Each row is a point on a landscape with many valleys, with its height.
From any point a ball takes the steepest step (drop divided by distance) to one of its 2 nearest points. It stops when none of these is lower. Distance is the straight distance between rows; heights are no part of it.
k786: [ 11   7   6  13  21  -9   2  -6 -21 -17 -21 -10  26  15 -11 -31 -11   4
   3 -27  35  10  13  15  31  15  -3  -8  11   8  29]  height 260
k525: [ 26 -10 -21  25  -8   6   0  -9   5   4  16  14  -3  -5   8  18  27  21
 -24  -4   1  -2  -5 -22  17   6  -4 -10 -16  -5  -9]  height 700
k876: [ 16 -23  11  19 -19 -10  -6 -19 -11   1   6 -13  -7  -5  14  20  46  17
  -8   6 -21  -2 -13  -5 -22 -10   5   4 -18  18   2]  height 625
k888: [ 13  -3   3  -9   8   6 -12  11  -6 -11  -5   2   1 -13  13  10  15   5
 -32  -9  11   6  15   5   8  14   8  -4  18  -7  -9]  height 572
k747: [  9 -19  13  13  -9  -7  -9 -11  -3   6  -3  -3 -15 -14   5  10  36  16
  -7   2 -28  -5   3   0 -18 -15  -5   9  -8  18 -13]  height 650
k453: [-24  12   4 -40  -2   4  -3  25 -11  -7   6   7   0  21 -17  -8 -43 -27
   3   5   5 -12   8  -3   5  19 -16   6   9 -32  25]  height 278
k423: [ 11 -13   7  43  -3  -8  -9 -22 -12   7  -3 -11 -12   0 -14  -8  37   9
   4  -8 -14  -1  -1 -12  -1 -20  -7  10 -28  31  -6]  height 570
k248: [  4   8 -19  -6  -2  12   4  10  10   2  13  13  12  -3   8  12  -6  -5
 -22   0  28   8   1  -7  23  14   6 -16  10 -25 -11]  height 609
k134: [  2   6  -8   0  13   9  -3  -1  14   9  -2  22   7  -2 -20 -14 -10   3
  15 -20  -1   4  29   4  39   9 -14  -8  14 -14 -28]  height 747
k723: [-13  -2   8  16  17   2 -16 -16  16  11  -5  -4 -18   3 -20 -16  10   6
  36  -3 -42  -8  18  -7   6  -8 -15  11 -10  15 -26]  height 294
k584: [  2 -10  -5  -9 -15   7  -7   2  16  21  23   6  -7 -12   8  24  12  -4
 -12  13  -3  -2   1  -7  -7 -12  11  -4  -9 -20 -29]  height 851
k451: [-10   9  -8 -26  10   0   6  24   1   1 -15   2  -1  -8 -11  -5 -25 -18
  15   6  11  10  -8   1 -18 -19   6  -9  16  -8  -8]  height 778
k553: [ 28   5 -18   7   0  -5  19   6 -11  -4 -15   4  16 -11  10   3   1  16
 -12  -5  38  15 -21   2  -9 -22   4 -18   9   8   3]  height 485
k54: [ -9   3   7   5  -8  -6   7  -2   0  -4   1  -7  -7  -4  13   7   6   6
   7  12 -18  -9 -18   2 -11   6   1  12  -3  11  16]  height 581
k35: [ 15  10  -4   6  25   1  -2   6 -12 -13 -27 -10  21   3  -4 -13   1   3
  -8 -17  41  23   5   7  16  -1   5 -15  16   2   3]  height 524
k697: [-15   0   9   4   0   4 -15  -6  16   8   6  -2 -16   3  -2   4  12   2
  17   7 -34 -14   7  -9   2   3   1  13 -11   1 -12]  height 535
k44: [ 24  -6   3   4  11 -12  15   9 -19  -5 -31  12  17  -9  -4 -12  -7  14
 -11 -17  30  16   3  11 -13 -25  -8  -3  18  24  10]  height 825
k511: [  8   5   5   8   9   0  -6  -1  -8 -18  -8 -17   7  -1  12   2  16   6
 -13  -2   9   4  -3   4   4  13   9  -1   5   8  13]  height 573
k853: [ -5  10   0  13  16   7  11 -11  14  10  -5   6  -1   0 -18 -21 -12   0
  36  -3 -14   7  -2   1  16  -7 -17   3   2   8 -16]  height 534
k76: [-20  18 -11  -1  11  16 -23  -5  12 -13  17 -19   2  30   2   6   5 -17
  -2   6   4  -2   5  -4  28  33  20  -3  -9 -32   7]  height 289
k223: [ 14  -1 -20 -10 -13  -4  14   8 -11   1   1   0   6 -17  19  19   6   6
 -10  11  20   8 -26  -2 -25 -29  16 -15   2  -4  -4]  height 584
k128: [  0   7   8  -4  15  -6  10   8  -5  -7 -23   1  10  -5  -5 -15 -15   3
  14  -8   7   7   0   7  -1  -4  -5  -2  18  16   7]  height 599
k646: [  4   2  22  25  15 -11 -13  -7 -32 -29 -20 -28   3   5  -5 -23   6  -7
 -16 -16  12   8   9  19  -3   9   7  13   2  29  38]  height 582
k612: [ 11  -6   5   6  21   7 -24   5  -8  -5 -15   5   0 -10  -8  -8  20   4
 -20 -21   7  11  33   6  25   7  -5  -3  14  -1 -22]  height 786
k529: [-14   5   5  -1 -24   6  17  -7  12  24  22   5 -18  13  -6   9 -19 -16
  20  28 -23 -13 -25  -9 -20 -21 -13  17 -19 -10  -7]  height 646
k640: [  0 -11  10  10 -24 -11   7 -18  -2   5   7 -13  -3  -3  16  19  28  13
  13  16 -22  -4 -25  -4 -25 -15   9   7 -16  14   1]  height 578
k961: [ -3   8  -8 -22 -12  20   7  16   5  19  17  -1  -7  13 -14   2 -36 -32
   3  31  14  -1  -9 -12 -10 -18 -27  -4  -8 -34  -6]  height 798
k580: [-19  10  -6   0   7  14  -4 -11  24  13  15  19 -14  10 -24 -14 -20 -11
  34   1 -31 -11  16  -5  21   3 -18  10  -5 -15 -17]  height 215
k688: [ 23 -19  14  20  -3 -14  27 -10 -16   5  -6  23  14  -4  -3 -18  -9  21
 -14 -23   7   2  11  12  14   4 -22   4   3  25  19]  height 882
k139: [-11  10  -2 -13   9   8   3  12   6   1  -1   9   4  -2  -7  -4 -19 -10
   6   1   6   3   5   2  13   8   0  -2  15 -14  -7]  height 748
k321: [  1  -4  18  -8  18  -4   2   2  -6   0 -13  18  12  -2 -17 -23  -9   7
  12 -26  -6   3  37  17  29  13 -17   2  25   2  -6]  height 712
k875: [  8   0 -22  19 -11  10  11 -18  30  28  22   0   3   1  -1   5   3  -3
  14  16   9   8 -14 -13   4 -22   5 -17 -23  -9 -35]  height 643
k425: [ 11  -7 -27  16 -11  13  -1 -14  26  21  26  11  -2   0   4  17  11   7
  -5   9   2  -3  -3 -23   7 -10   3 -15 -23 -15 -32]  height 605
k694: [-14  10  -3 -15  -2   1  -6   5   3  -4   6 -26   5  14   8  16   4 -17
   1  20  12   6 -17  -5 -13  -3  26  -9  -5 -14   3]  height 679
k203: [ 17  15 -24   5   9  -2  16   6  -7 -11 -17  -6  24   4   5  -5  -5   7
  -4  -5  45  16 -22  -4   2  -6   9 -24   3   4  12]  height 429
k775: [  9  -8   6  23  19   4 -33  -4 -12  -7  -8 -12  -6   0 -12  -7  37  -1
 -20 -19   3  10  31  -3  20   3   4  -1  -3   8 -17]  height 809
k626: [  6   5  -5  19   4   4 -12  -9   2  -7   4 -11   1   7   7   2  21   8
  -8  -2   0  -4  -1  -6  21  20   2   0 -11   3   5]  height 516
k232: [-11   8 -16 -34 -16 -15   6  26 -14 -24 -19   3  -3  -4   0 -11 -13  -9
   5   9   0  -3 -26   5 -48 -13  13  -4  -2  11  24]  height 930
k348: [-18   7  -8 -37 -14 -12  -5  23 -17 -21  -9 -13  -6   3   4   9  -4 -17
  -3  18   1  -7 -22   1 -46 -11  20  -2  -5  -2  19]  height 919
k877: [  6  -5   2 -11  -8   1  -8   4  -1 -10  10  -8  -1  -5  24  29  23   2
 -30   6   0  -1  -6  -2 -10  11  23  -3   2 -11   2]  height 482
k195: [  1   3   2 -16   4   0  -4  14  -5 -16  -6  -9   2  -7  14  13   5  -2
 -19   2   8   0   0   2  -7  11  15  -3  15  -3   7]  height 532
k847: [ 15 -11  -9 -16 -20  -6  12   9 -13  -3  11   9  -5 -22  24  30  12  10
 -26  13   6   0 -19  -2 -27 -14  13  -6   9  -6   4]  height 617
k17: [ 10 -14   2  22 -12  -4  17 -17   2   6   4  33  -9  -1  -3 -10  -4  26
   2 -22 -30 -19  10  -4  17  15 -34  16  -6  19  -1]  height 491
k800: [  1 -13  10  30  -7  -6   6 -18  -6   1  -4  20 -18  -4  -9 -15   8  20
   7 -17 -37 -14  18  -2   4   6 -36  25  -9  33   4]  height 438
k538: [-15  10  -3  -9   3  12 -19   5   7 -13  13 -18   0  16  14  17   9 -14
 -17   8   5  -3   2  -5  11  26  24  -1  -3 -24   5]  height 362
k140: [ 12 -10   2  -8  -7  -7   9   4 -10 -16   4  12  10  -7  22   8 -12  12
 -29 -12   8  -9   2   7   4  29  -1  -4  11   1  32]  height 675
k300: [-10   8  -8 -19 -10  17  -4  16   7  13  20   2  -5   7  -4  15 -19 -25
 -12  25  15   1  -3 -10  -1  -2  -5  -5  -2 -35 -10]  height 815
k978: [-15  10  -5 -15   0  12   4   7  10  15  13  -8  -4  10 -15  -2 -24 -32
  18  26   6   4 -12  -7  -9 -21  -5  -4  -5 -22  -8]  height 782
k631: [ 16  -7  -9   3  -6   8   6   4   7   9   9  25  -3 -19   8  11   6  11
 -20  -7   0  -1   3  -7  11   2  -6  -4   7  -6 -22]  height 621
k371: [ -4  -1 -21   9 -15  17 -11 -13  27  22  33  13 -13  14  -2  18   5  -1
   0  12 -11 -18   5 -27   7  -3   0  -3 -28 -18 -21]  height 566
k187: [ 22 -14   0   6  -2   3  -7   2  -3  -2   6  13  -4 -18  12  15  26  15
 -32  -5  -2   1   8  -5   4   8  -1  -3   5  -1 -10]  height 616
k87: [  2  18 -14  10  15   6  -3  -3   0 -14  -3 -14  17  14   1  -8   1  -2
   2  -7  26   9  -1   2  36  27   8 -14   4 -13  11]  height 79
k290: [  9   6  -2   8  10  -1  -5  -3  -6  -6 -12 -36  13   4   7   7  24   0
   1   5  23  21 -14   2  -7 -13  24 -14  -3   5  -5]  height 876
k630: [  0  10   0  18   2 -10  33  -9  -3   3 -19  -4   3  -2  -7 -17 -12  10
  34   4  -3   7 -30   4 -13 -22 -13   3   0  30   6]  height 768
k485: [-28   6   9 -37  17  14 -21  23   3   5   6  -7 -13   5 -15   0 -21 -37
   8  13  -5   3  18   2  -3   0  -2   0  16 -32  -9]  height 165
k89: [  3   4  -2  11  -3  -8  10 -16  -4  -7   3   4  17  13   3 -16 -14  14
   5 -22  11 -13   5  11  43  36 -10  -6  -3  -5  32]  height 221
k729: [ 11   1  -5 -16   0 -14  12  18 -17 -16 -28   7   7 -15   6  -5  -7  11
  -5  -6  14   7  -8  10 -33 -21   2  -8  18  21   8]  height 824
k190: [ -5  -9   1 -22 -10   0  -3   7   7  19  12  -4  -9 -17   7  18   1 -10
   1  15   1   7  -5   1 -22 -24  11  -4   3 -15 -28]  height 842
k213: [-14 -17  10 -35 -16  -1 -14   8   5  24  14 -18  -7  -7  -2  19  -5 -26
   8  20   5   8   5   1 -39 -29  12  -1  -5 -28 -29]  height 826
k967: [-15   1  -2  -1 -13  10 -17  -4  15   7  26   8 -17  14   7  19   8  -2
  -7  11 -24 -22   2 -14   2  16   7  14 -17 -17   1]  height 478
k81: [-13   2   4  -6  -7   5   5  -1  18  19  11   4 -12  -4  -5   4  -8  -9
  15  16 -20  -5  -7  -4  -6 -12  -3   8  -5  -8 -18]  height 484
k311: [  3   4  -9   5  12  11 -19   0   3  -7   0   9   4   2  -5  -4  11   3
  -9 -15   5   3  29   1  36  22  -4  -9  10 -14 -18]  height 765
k144: [ -9  13 -11  20   3  11   7 -21  28  15  15 -12   5  17  -9  -7  -3 -13
  34  20  -1   6 -15 -11  10 -12   6 -12 -21  -5 -10]  height 363
k95: [-10  12 -10   4 -13   3  23  -8  14  10  20  27   7  18 -10 -10 -36  -1
  18  -6   0 -14  -5  -2  36  19 -18   5  -6 -21   9]  height 345
k73: [ -9   2  21  -7  14  -3  -9   6  -6 -15 -15  -9  -5  -5   4  -6   4  -1
   2  -2 -16  -2  14  12  -2  13  -1  10  18  13   6]  height 503
k478: [ -8  -3   9 -18  -3   6 -22   4   4 -17   9 -24  -3  12  19  29  24  -9
 -28   3  -3  -2   5  -1  -7  23  32  -1  -3 -19  -1]  height 425
k862: [-10  11   7   1  19   0  10   0   2  -4 -13   2   7   4 -15 -22 -19  -3
  34  -7  -7   3   1   7  15   6 -10   1  14   6   4]  height 569
k722: [ 27 -12  12  21   3  -9   9   0 -22   0 -19  10   5 -20  -2  -7  12  11
 -20 -13  20  16   2  13 -11 -27 -10   7  13  25   2]  height 845
k250: [-11   1  15 -20  16  -7  -9  11  -6  -5 -21 -21  -4 -11  -1   0   7  -5
  14   7  -6   8  -1  12 -26 -19  14  -1  15   8  -9]  height 417
k905: [ 21 -30  15  21 -12 -19  13 -19 -27  -3   0  11   9  -7   6 -15 -16  19
 -32 -23   1   1  14  18   0  16 -18   5  -2  30  51]  height 908
k130: [-20  -1  17 -11  -9  -4  -3   3   2  -7   5   1 -17   0  16  10   2   0
   0  12 -32 -18  -3   6 -17  15   1  23   4   8  19]  height 540
k325: [-15   7  -8   3 -20  20 -14  -9  19  18  39  18 -16  25   0  15  -4  -4
   0  17 -19 -26  -2 -23   5   9  -4  16 -31 -25  -2]  height 525
k164: [  1  -4  10   8  12  -1  -1  -3   8  13 -13   0  -9 -16  -9  -9   8   6
  16  -3 -16   7   5   6  -2 -16 -11   8   4  14 -27]  height 663
k404: [  5   2  -5  12 -13 -10  47  -9   1  10  -8  16   2  -4  -1 -10 -23  12
  21  -3  -5   1 -29   3 -11 -16 -19   6   4  23   1]  height 744
k989: [ -4   9  -7  -6 -10  -6  14   7  -3  -8   0  -5   1  -3  10   6  -4   1
   4  12   6  -2 -26  -2 -16  -7   7  -1   2   6  14]  height 620
k39: [  2 -18  15  -5 -14  -6   0   0  -2   6   2   8 -21 -22  16  15  21  14
 -10   8 -36  -9   2   5 -26  -9  -5  15   6  15  -7]  height 611
k513: [  9   6  -2  14   1   0  -6 -10  -8 -26   3 -20   7  11  19  -1   3   6
 -20 -17  15  -9  -4   6  30  41   6  -4  -7  -3  36]  height 367
k356: [  3 -10   4  17  16   2 -35 -11   3   4  -7 -26  -1   7  -9   0  39  -1
   1 -10   0  12  23 -10   9  -2  10  -7 -16   6 -28]  height 832
k320: [-18  -5   5 -10  -1  11 -34  -3  15  -3  16  -6 -11  17   8  21  24  -4
 -10   3 -25 -17  17 -12   4  24  20  11 -14 -16  -7]  height 420
k110: [  2  -3  14   2  16   2  -3   1   0   5 -17  12  -4 -13 -15 -17  -1   6
  13 -14 -11   5  20  11  14   0 -19   9  16  13 -18]  height 691
k68: [  6 -11  -2   9   8   5 -17  -2   5   4  -1  15 -11 -12  -8   0  13  14
  -7 -14 -17  -7  29  -8  16   6 -15   3   2   4 -29]  height 618
k167: [  6  -6  10  13  15   1 -21  -7  -2   3 -17 -35   8   3  -2   1  35  -4
   1  -4  13  21   5   4  -4 -12  18  -8  -6   8 -17]  height 855
k387: [ -2  -1   3  -1  -7  -8   9  -1  -7 -18  -2   0   3  -4  19  -1 -12   9
 -11  -4  -1 -13 -10   6  -3  24  -2   4   4  12  36]  height 652
k696: [ 12 -16   8  -2  -2 -23  16   2 -24 -13 -25   9  19  -3   3 -21 -23  20
 -18 -18  11   1   8  19 -21   2 -11  -1   8  35  42]  height 925
k189: [  6  -5  13  -1   3 -12  -1   4 -23 -16 -20 -20   0 -11  12   2  19   9
  -9   5  -1   5  -6  14 -34 -17   7   5  10  27  12]  height 267
k458: [ -1   9 -12   2 -15  -2  36   1   5  13   3  12  -3  -7  -3   0 -25  -2
  17   9  -1   1 -29  -3 -13 -24 -11   2   2   4  -9]  height 721
k742: [  0   8 -13 -29  12 -10   9  27  -3  -7 -34  11   5 -10 -15 -18 -26  -6
  21  -6  15  13 -11   7 -31 -27   6 -12  16   8  -2]  height 793
k872: [ 15  12 -14  -4  15  -3   2  12 -12 -26 -21  -9  24   6   7  -7  -9   6
 -18 -17  43  11  -3   3   6  12  15 -20   9   0  19]  height 483
k919: [-21  18  -6 -23   1   2   3  14  -3 -12   6   5   8  14  -6  -3 -34 -18
   5   4  14  -7  -4  -4  11  22   1   0   5 -23  25]  height 327
k980: [ 19 -13 -15  27 -11   1   9 -16   0   4  13  33 -11  -1  -4   4   6  31
 -10 -24 -22 -24  18 -20  23  13 -30   4 -12   9  -7]  height 538
k437: [ 25   1 -20  10  -6   0  19  -1  -1  11   0   1   7 -18  10  12  11  14
  -6   5  25  18 -23   0  -8 -32   3 -16   1   0 -19]  height 539
k757: [-16   8   1 -16  16   5   1  11  12   9  -1  -1  -6  -6 -14  -8 -21 -20
  26   8  -4  10   1   3  -3 -13  -1   0  13 -11 -14]  height 764
k982: [ -6  12  -5  22  13   6  -3 -16  14   4   1  -5   0  10 -13 -15   6   5
  29   1 -14   0  -2  -6  24   3  -8   1 -10   4  -9]  height 488
k806: [-15   7  -2  13 -19   5  14 -16  22  19  21  14 -19  12  -4   1 -10  -1
  24  16 -34 -18 -17 -13  -6  -6 -11  19 -22   1  -9]  height 614
k267: [-22  -6   6 -16  -1  10 -32   0  20  12  16   3 -18   8  -4  13   9 -10
   4   6 -28 -16  26 -12  -1   8   8  10 -10 -20 -24]  height 358
k762: [ 13  -8  -8 -20  -7  -6  18  14  -8  -9   7  21  21  -3  15   7 -25  10
 -30 -16  27  -8   5   0  12  25   5 -14  13 -10  25]  height 664
k717: [ -5 -12  16 -12 -11 -16   1   1 -18  -6 -15 -19  -6 -13  16  13  20   8
  10  13 -18   1 -11  14 -45 -26  11   7   5  24   4]  height 157
k628: [ -8 -12  19 -12 -10  -5   1   8  -5  -9  -3  11 -15 -18  16  10   2   8
 -11   4 -30 -10   8  10 -22  10  -6  19  19  15  10]  height 575
k881: [-16   2   7 -19   7   3 -15   7   6   1   2 -18  -3   1   5  12   7 -16
   2  13  -2   4   3   0  -7   0  23  -3   3 -12 -12]  height 703
k313: [ -1   3  -2 -12  21  11 -14  12   6   0  -8   8   6  -8  -5  -5  -2  -4
  -5 -11  11  13  27   8  23  11   1  -9  23 -17 -25]  height 746
k798: [ 15 -11  -1  10   0   3   8  -3   7  15  -2  30  -8 -21  -8  -3   3  17
  -5 -18 -13  -1  14  -2  10  -6 -25   5   5  11 -34]  height 654
k598: [ 10 -10  -3 -25 -13   2   2  19  -4   2  11  16  -7 -25  21  30   7  -1
 -35   5   7   2   0   0 -16  -7  12  -6  17 -18 -13]  height 610
k737: [ 13  -1  -4  -2   0 -10  25  -5  -4   5   2  19  26  12  -3 -16 -22  17
   1 -21  19  -7  13   9  43  24 -10 -11   6  -7  15]  height 295
k212: [  8 -10  16  45   0 -12 -16 -17 -30 -20  -2 -20  -9   1  -6 -17  25  -7
 -20 -15  -2   6   3  10   0   5   7  21 -13  33  36]  height 562
k229: [ -3   5 -11  18  -8   6  -5 -16  13   1  16 -28  11  22  10  17  22  -1
   3  12   7   0 -23 -16   9  11  26  -9 -27  -8   7]  height 794
k42: [ 12  -3  15  33  11  -5  -4  -9 -20  -6 -16  -6   1  -5  -9 -20  19   2
  -7 -13   9  11   2   9   6  -9  -5  12  -2  27   8]  height 416
k150: [-14  -4   2 -39  -6   1  -6  23  -2  18   3 -14 -13  -7 -12   5 -21 -31
  12  23   2   4  -2  -1 -37 -34   0  -4   1 -24 -18]  height 812
k467: [  7  12 -14  17   8   7  12  -9  14  14  -1 -10   9   0  -5  -5   1  -1
  20  11  16  17 -16  -3   7 -19   4 -16  -6   2 -19]  height 259
k818: [ 15 -24   6   6 -10 -22  10 -14 -27 -14 -13  -1  13  -5  13 -14 -28  21
 -29 -17   5  -1   8  20 -20  15 -10  -4  -2  34  62]  height 917
k297: [-27  11   9 -38   9   9  -8  28  -6  -2   1  -1  -9  12 -19  -7 -37 -35
  13  14  -8  -2   4  -4  -9   2 -16   4   9 -25  10]  height 227
k695: [ 15   3  -5 -11  16 -15  10  18 -11  -8 -42  10  13  -9  -9 -19 -15   8
  10 -15  23  16  -4  12 -23 -30  -3  -7  20  21   1]  height 808
k324: [  2   2  20   0  22  -8 -11   4 -17 -12 -29 -26   2  -5  -1  -9  17   0
   3  -2   5  13   3  13 -19 -14  10   2  13  20   1]  height 354
k821: [ 16  -1 -16 -17  -9 -12  24  20 -11  -9 -18  21  17 -10   6  -1 -20  14
 -11  -9  25   4 -13   2 -22 -11   3 -14  13  10  14]  height 838
k158: [  1   0  -9  -3 -12   1  22  -1  15  26   8   5  -8 -16  -3   4 -13  -6
  17  13   0   4 -16   2 -16 -34  -4  -2   0  -4 -32]  height 698
k152: [ 11   1  15  22  19  -4  -5  -4 -22 -14 -22  -5  15   3 -12 -26   3   1
  -7 -22  22  13  15  12  20   3  -5   5  12  17  15]  height 331
k497: [ -9   1  -6 -14  -7  14 -11  11  14  13  20  15  -8  -4   3  17  -2 -12
 -15  13  -1  -5   8  -8   6   4   3  -1   1 -27 -21]  height 833
k611: [-17  11  -3  -7  -4  15  -3   0  16  13  20  14 -13  10 -11   0 -18 -17
  12  17 -12 -10   2  -8  10   4 -10   9  -5 -22  -9]  height 433
k131: [ -2  -3  -8   2 -14   6  12 -14  24  30  23  -4  -6   1  -4   6  -6 -14
  23  20   0   4 -16  -7 -13 -32   2  -5 -17 -11 -30]  height 673
k427: [  1  13  -8  -7  11  -5  -2   8  -9 -21 -15 -29  13   7  10   6  10  -2
  -5   5  22  10 -16   1 -12  -1  26 -12   2   5  11]  height 893
k106: [  9  -2 -14  11 -13   7   1  -7  13   6  24   7   1   0  15  23  17   8
 -16  10  -1  -5 -15 -16   9   8   9  -6 -16 -14  -3]  height 737
k884: [-19  12   3 -12  -7   5   6   6   4   0  12  10  -4   9  -4  -1 -25 -11
  11   9  -6 -13  -7  -2  10  16  -8  13   2 -16  15]  height 380
k751: [ -4   5  -3  -8  14   9 -12   8  10   4  -3  -6   2  -5   0   4   3 -11
  -1   5   9  12   8   4   8   3  11 -10  11 -15 -21]  height 726
k28: [ 33 -21 -11  14 -13   1   2 -10  -1   5  14  17  -8 -19  13  25  34  23
 -30   1  -6  -1  -5 -14  -3  -6  -2  -7  -8  -1 -13]  height 660
k201: [ -5   4 -12   4 -18   5  -1  -7  11   4  26 -12   2  17  16  26  12  -5
 -12  19   8  -6 -27 -16   2  10  21  -2 -21 -20  11]  height 766
k364: [ -1  -3  -8  15   3   9 -21 -12  16   4   9 -26   8  18   3  14  31  -2
   1   5   5   7   2 -14  11  11  21 -14 -20  -8 -14]  height 820
k715: [-10  -3  13 -15 -21  11   1  -3  15  31  25  -8 -16  16 -12   4 -22 -30
  22  34 -13 -10 -10 -10 -26 -30 -19  12 -19 -23 -13]  height 672
k174: [  9  -8  15  48   0 -11  -6 -18 -23  -5  -5 -14  -7   1 -10 -15  35  -1
  -5  -7  -2   9  -6   3   0 -14   1  17 -18  36  17]  height 498
k238: [-25  -2  24 -24   2  -6 -15   9  -4 -18  -7 -17 -15   0  15  10   6  -8
  -2  12 -31 -15   4  10 -27  14  15  19  11   9  18]  height 501
k12: [ -2  -7  12   0   8   3 -22   0   5   1  -3  -4 -11  -6   2   4  23   4
  -2  -2 -23  -4  17  -1   4   6   0   8   1   5 -16]  height 579
k173: [  8  -1  -7 -10  -6   3  15  11   2   0   8  25  14  -8   6   7 -14   5
 -19 -10  16  -2   3  -2  20  16  -2  -8  15 -14   0]  height 638
k347: [ -9  15 -14  -8  -8   2  11   6   5   4  11 -13   5   8   0   8 -11 -15
   9  24  17   4 -28  -9 -10 -11  12 -10  -9 -11   6]  height 653
k906: [-11   7  -9 -30 -12   3   9  22  -4  10   3  -2 -10   2 -16  -1 -31 -27
  12  24   5   0 -17  -6 -31 -32 -10  -4  -5 -18  -7]  height 799
k772: [  3   3 -12 -19  -6   7   3  19  -1  -2  10  10   4 -11  12  22  -5  -6
 -28   7  21   3  -5  -6  -1   4  12  -9  12 -22  -6]  height 576
k198: [ -2   2 -14 -23 -16 -20  19  18 -13 -20 -29  14   6  -6   1 -20 -22   7
  10  -1   0  -1 -22  11 -47 -11   1  -4   1  27  32]  height 939
k807: [-17  14  -8   0  -6  10   3 -12  19   8  23  30  -7  20 -20 -13 -27  -3
  25  -8 -20 -18  13  -3  35  20 -21  12  -5 -24  -2]  height 284
k489: [ -6  -7   8   0 -19  -3   5  -9  13  18  13  -3  -8  -4   7  14  11   2
  16  16 -20  -4 -16  -3 -21 -22   6   6 -15   1 -16]  height 529
k46: [-19   2  11   8  -7  -1   3 -13  18  12   8  -6 -14   9  -1   2   5  -1
  30  17 -36 -13 -13  -6 -10  -4  -2  18 -17   9  -1]  height 577
k316: [  6  -2  18  39   8 -10 -21 -14 -30 -27  -5 -20  -1   8  -8 -24  12  -8
 -20 -27   9   3  15  17  19  21   3  15  -6  23  37]  height 606
k621: [ 19 -14 -11  11 -12   4   8  -6   8   5  15  38 -10 -14   4  13   7  23
 -20 -12 -19 -15   9 -16  13  12 -18   3  -3  -2 -15]  height 580
k180: [ -9  11  -6 -26  -1  -9  -8  16 -11 -26 -11 -25   3   5  12  12   5  -9
 -10   9  12   1 -16   2 -32  -3  31 -11   1  -1  14]  height 907
k983: [ -9  -7  13  18   4  -3  -4 -11   6   5  -8   8 -20  -5 -12 -13  10  12
  20  -7 -44 -12  14  -1   0  -2 -24  23  -6  26 -15]  height 369
k596: [  7  -1 -10 -10  -5  -9  42   3   1  13   5  28  24  11  -6 -10 -39  10
   8 -15  19  -6  -1   3  30  10 -10  -7   5  -6   8]  height 352
k901: [  0   3   1  -8   0  -8  19   6  -5  -8  -9  10  12  -3   6  -6 -20   8
   1  -6   9  -6  -5   4   1  10  -4  -1  13  10  21]  height 626
k892: [-24 -11  18 -23  -3   5 -25   4  21  24  15  -4 -19  -3  -6  11   2 -19
  13  14 -24  -7  16  -3 -17  -9   6  11  -8 -19 -26]  height 299
k683: [ 22 -10   8  20  -3  -6  17  -4 -14  -2  -9  14   8 -12   4  -8   3  18
 -15 -10   8   6  -2   7  -1  -4 -15   5   7  23  12]  height 865
k878: [-14  22 -13 -10  15  11 -11   4   2 -21   5 -18  12  18   6   3  -7 -15
  -6   0  23   7   4   1  26  32  20 -12   6 -27  11]  height 200
k817: [-16  16  -5  22   5   7   7 -21  24  11  13  -4  -4  19 -13 -15  -8  -4
  42  13 -20  -5 -14  -8  16  -1  -6   5 -17   0  -3]  height 430
k826: [  4   4  -7   1  -6  -6   5  -9  -4 -14   9  -1  17  11  15  -1 -15   9
 -14 -20  21 -18  -2   8  38  45   1 -12  -3 -16  39]  height 293
k337: [ 15  15 -18  20   7   3  14  -6   1   2  -8 -14  18   1   5  -1   7   6
   5   7  32  17 -25  -4   8 -15   9 -19  -3   2  -1]  height 356
k565: [-19   6  -7  13  13  10 -14 -20  25  14   9   4 -16  14 -22 -13  -3  -1
  43   1 -37 -15  18 -14  16  -3 -12   8 -14  -1 -23]  height 213
k927: [-26  -4  12 -28  10  11 -29   9  17  16  13 -14 -12   6  -9   8  -4 -33
   8  14 -10   4  20  -1 -10  -4   9   2  -1 -31 -22]  height 236
k555: [  8  13  -9   4  15  -4   5  -3  -9 -12 -10  -5  29  15  -2 -19 -14   6
   0 -23  36   6  10  10  38  26   2 -18   9  -8  21]  height 191
k850: [  5 -11  12  26   5  -4 -10 -15   1  14  -9 -12 -10  -8 -11  -8  29  10
  16  -2 -17   6   3  -3  -5 -24  -8   7 -16  23 -23]  height 622
k53: [-22   3  23 -23  15  -2 -16  12   0 -13 -13 -20 -10   0   3   1   4 -12
  11   8 -23  -2   7   8 -16   5  13  10  15   3   2]  height 463
k234: [  8  -3   2   1  11   1 -12  -1  -5   1  -7  23  10   2 -21 -17   4  12
   1 -33   0  -1  46   7  43  18 -21  -5  17  -7 -19]  height 728
k269: [  4   8   0  28   8   0  -9 -14  -9 -17  -4 -24   7  13   6 -13  14   6
   0 -10   9  -1  -7   2  28  26   1   3 -13   7  26]  height 446
k562: [ 27 -24  14  28  -4 -13   7 -12 -27  -3   1  21  11  -8  -5 -16  -2  14
 -33 -30  12   5  22  14  15  11 -12   5   1  20  30]  height 896
k93: [ -4   0  27   9  18  -7 -17  -3 -22 -23 -20 -17  -1   0  -3 -19   8  -3
  -6 -10  -8   3  19  19   0  16  -4  14  13  23  20]  height 542
k839: [  7  -6  -1 -19  -4 -22  19  15 -16 -16 -35  14  14  -4  -2 -23 -24  17
  -1 -12   7   2  -1  16 -34  -8  -5  -4  10  33  31]  height 934

Where does a ball stop that starts at each point below?
k134: k87
k140: k467
k404: k485
k630: k485
k876: k485

Call two points neighbours if one is among the 2 nearest of the other. Go from one point of each pair to the other, from neighbour to neighbour, staying as low as possible. Name the highest point that can't be avoided.
k89 and k772: k847
k717 and k697: k798
k565 and k195: k511
k87 and k467: k35
k467 and k53: k316
k89 and k565: k596
